Each scene shows the same named points in several views. A view is turned or mirrored, and shifted as a whole, has a little noise and may leave points out.
In the rows, 128 means zero.

Scene 1
View 1
Boko: [141  85 108 157 134 145 122 143 148 112 135 142 165 147 154  83  85 125
 120 125  52 131 100  81 123 119 130]
Suta: [ 95 106  66 151 134 215 102  96 121 140 116 135 127 140 121 116 126 121
 103 147 110  95 119 175 134 129 111]
tilof: [115  98 130 158 113 110 100 134 127 163  96 154 132 149 146  85  90 143
 130 144  77 138 123  81  99 151 158]
gazun: [ 86 113 107 162 106 140  87 105 101 194  76 153 104 145 122 105 109 137
 123 159 118 112 138 131  97 157 156]
fibi: [105 101 129 160 109 109  96 125 118 173  88 149 118 148 137  91  98 142
 131 149  84 131 127  93  96 154 165]
tez: [ 86 119  82 159 113 184  90  96 108 169  96 144 107 143 116 114 120 129
 109 153 126 104 135 166 106 141 135]
lare: [ 83 100 105 149 125 143  94 112 112 175  88 138 114 141 132 110 123 132
 130 165 106 104 126 134 113 151 141]
Zosir: [142 102  76 167 119 195 119 129 149  98 153 145 169 151 142  94  86 120
  90 114  67 124 102 120 123 109 109]
leni: [ 81  98  81 142 136 175  99 104 113 161  98 129 114 134 125 118 134 121
 123 162 105  94 118 162 133 139 122]
dal: [ 45 114  59 138 138 220  87  69  87 185  78 117  79 127 104 147 167 121
 120 185 159  58 139 230 139 149 108]
mekeg: [118 111 105 171 107 149  99 125 123 155 111 154 134 153 133  95  90 128
 108 137  91 130 125 113  99 143 145]
ser: [101 110 128 172  98 112  92 119 115 190  80 160 111 148 130  94  95 145
 128 151 101 135 141  98  84 159 169]
fenam: [115  87 111 149 135 148 112 127 130 140 114 136 141 144 142  95 105 128
 130 145  72 116 116 110 125 132 132]
zun: [ 93  79 122 137 144 117 106 125 117 161  91 127 126 137 149 101 118 136
 155 163  75 112 115 100 131 146 143]
gunav: [ 65  92  81 131 149 177  93  90 102 169  88 120 101 133 125 125 146 128
 139 174 112  81 126 173 143 146 119]
View 2
Zosir: [157 131 105 190 168 123 125 122 148 133 125  88 134 127 108 149 161 126
 144  87 164 108 119 151 126  95  70]
Suta: [131 135 125 133 141 111 128 143 141 119 134 159 128 123 151 139 152  98
  88 114 147 119 125 157 144 141  75]
gunav: [129 126 124 117 131 112 148 155 135 115 140 177 132 118 176 125 142  73
  79 126 133 124 129 169 141 133  74]
leni: [127 127 127 121 132 108 133 150 133 112 139 172 126 118 167 133 147  93
  76 120 142 120 128 158 143 143  75]
fibi: [168 104  89 138 134  84 133 156  91  93  94 158 102 126 176 175  95  81
 155 124 137 132 168 139 133 111  90]
gazun: [144 115 110 112 131  81 116 165  98  91 108 184 101 115 177 178 104  97
 114 125 143 139 160 127 141 151  89]
Boko: [172 116  86 190 160 108 156 125 127 127 111  98 132 134 140 149 129  90
 170 103 149 114 136 160 124  74  78]
fenam: [161 118 100 161 147 101 146 142 126 115 119 134 131 126 156 144 129  82
 135 109 141 119 136 161 131 104  76]
lare: [143 117 110 122 132  95 130 161 114  98 115 174 114 121 178 156 117  83
 109 125 139 128 147 150 141 137  82]
tilof: [177 102  80 150 147  83 144 149  91  99  92 140 111 129 170 174  93  81
 166 119 136 128 164 142 131 101  86]
tez: [130 129 124 114 132  98 105 155 120 104 120 170 110 113 158 163 138 115
  84 113 145 130 139 137 140 158  77]
dal: [ 91 148 163  71 118 110 109 165 142 108 157 222 123 102 176 126 168 108
   4 125 144 128 116 155 160 205  69]
mekeg: [154 121  99 155 152  98 121 145 111 104 103 133 112 121 146 177 118 113
 143 108 153 125 148 134 132 125  82]
View 3
dal: [110 176 129  38 166  76 111  99 190 112 189 157 140 121 172 147 174 122
  54  45  87 122  54  61  69 105 171]
fibi: [140 121 105 109 160 128 178 125 126 117  82 119 162  66 121 126 151  78
 112 124 153 120 119 124 162 103 112]
Suta: [119 157 132 113 160  85 149 107 146 122 118 152 148 114 158 125 125 117
  79  77 113 101  95 104 129 101 161]
ser: [145 125 109 113 161 128 176 122 124 118  89 119 162  69 123 128 149  80
 110 125 152 118 115 118 162 104 116]
fenam: [133 134 120 145 157  97 169 118 130 129  87 138 151 103 152 124 112 105
  91  99 131 103 116 128 169  96 144]
Boko: [131 131 131 180 155  98 184 123 114 136  52 141 155 101 146 109  82 107
 102 114 146  92 134 146 185  95 145]
tilof: [146 116 107 129 162 128 188 127 117 122  70 119 160  69 125 118 137  87
 112 127 159 115 126 132 172  99 119]
Zosir: [ 93 161 161 187 158  81 178 108 112 128  61 172 152 113 152 115  75 122
  98 104 132  76 122 125 150 112 173]
lare: [137 140 110  97 162 110 158 117 143 118 114 128 151  88 139 131 154  95
  90  94 130 121  98 108 138 101 133]
gunav: [130 150 112  83 162  88 133 113 169 121 148 142 141 114 167 137 145 110
  57  61 104 121  82  94 122  93 152]
zun: [161 115  93 115 157 111 162 125 135 132 102 116 152  94 148 129 130  93
  82  98 130 126 118 133 178  79 126]
gazun: [129 140 114  74 168 124 160 113 140 108 113 131 162  69 123 132 172  87
 105 111 145 123  89  98 126 111 125]
leni: [124 153 123 100 162  87 140 114 156 123 128 144 151 110 159 130 139 114
  76  78 110 111  88  99 129  99 156]
View 4
leni: [112 107 108 123 137 147 134 149 132  92 169 167 138  98 134 149 104 140
 112  76 126 131 102  90 112  95 118]
gazun: [129 126 110 140 144 137 135 150 110  95 192 152 135  91 157 137 121  92
 115 100 133 119 125 112 137 100 113]
fenam: [ 95 107 136 108 140 151 149 144 146 110 144 141 142 109 131 160 121 156
  92  64 109 144 109 126 120 103 122]
mekeg: [ 98 121 143 118 139 151 142 146 136 101 164 115 126  97 151 158 118 121
 108  88 112 133 115 152 130 100 111]
Zosir: [ 56 102 169  94 124 165 129 136 177  92 128 103  98 104 123 178  98 167
 103  70  83 153  86 162 109  96 101]
zun: [125 103 110 119 143 135 167 155 132 126 153 164 172 120 136 148 135 156
  94  53 129 137 125 109 130 107 129]
Boko: [ 76 103 161  96 139 155 164 142 165 122 123 114 141 119 130 174 129 176
  87  52 100 153 111 168 125 104 114]
tez: [109 118 112 131 133 150 112 149 126  72 189 160 109  83 144 148  90 113
 123  98 125 127  97  97 109  92 113]
Suta: [100 101 114 116 131 157 119 141 145  78 166 170 113  94 129 158  88 144
 112  71 116 131  88  92 101  91 118]
tilof: [109 121 138 124 149 140 171 151 131 128 161 124 157 114 150 149 149 124
  96  79 122 136 137 154 149 112 108]
fibi: [123 124 125 132 151 134 165 152 118 121 170 134 160 109 152 148 146 111
 102  83 128 134 134 148 151 108 117]
dal: [126 104  64 137 124 157  77 146 115  45 210 227 100  71 119 136  48 123
 136  93 139 110  67  10  75  74 124]
ser: [117 123 130 129 145 132 158 152 119 118 171 132 151 107 153 144 141 114
 104  82 126 134 134 142 146 107 115]
View 5
gazun: [ 77 144 181 203 103 124 112 116 132  60 149 141 119  90  76 112 132 145
 106 182 109 179 148 163 130 123  85]
tez: [ 95 126 170 177 116 125 132 149 123  71 129 147  98  64  95 116 149 145
 102 182 106 151 156 147 119 134 100]
leni: [120 101 153 172 127 121 128 148 122  64 112 152 107  65  88 137 140 144
 119 160 127 161 167 133 116 136  75]
ser: [ 71 151 160 183  86 130 123  97 129  59 159 148 133 109  64  91 105 152
 115 167 149 169 123 156 124 139  92]
Zosir: [117 118 114 118  97 140 166 149 120  98 138 170  95  73  96  71 104 149
 124 167 180 103 102 112  99 188 128]
fibi: [ 70 157 159 189  85 129 119  96 126  55 166 147 134 115  62  93 103 153
 118 160 145 175 117 160 125 142  90]
Boko: [107 122 108 133  85 137 157 116 123  79 151 168 122 112  71  77  85 154
 139 145 198 127  98 118 104 175 107]
gunav: [129  91 159 181 140 119 122 148 121  54 110 147 104  69  88 157 151 140
 117 150 118 169 182 133 124 125  64]
mekeg: [ 79 149 156 157  88 132 137 134 125  85 154 156 105  73  90  71 117 148
 106 187 141 134 111 144 115 162 127]
tilof: [ 76 153 145 178  79 131 127  90 132  61 164 152 135 119  59  80  95 156
 122 156 162 165 111 148 123 149  89]
lare: [ 97 127 163 190 111 123 122 125 128  57 139 148 117  91  78 121 131 148
 117 163 129 172 149 150 124 134  79]
zun: [106 122 134 179 104 125 123 104 128  50 148 152 137 124  59 117 104 150
 136 136 167 177 136 139 120 136  62]
dal: [132  76 187 191 161 105 117 180 119  61  81 142  83  32 111 178 191 132
 100 179  73 176 216 139 125 104  63]
Suta: [123 101 145 159 121 122 142 153 119  73 115 158  95  66  92 129 138 144
 122 159 135 150 155 125 112 146  85]

Which points are out of place in each view (at most two, in the order of its rows)? Write none if all are in place.
view 1: Suta, ser
view 2: gunav
view 3: none
view 4: leni
view 5: mekeg
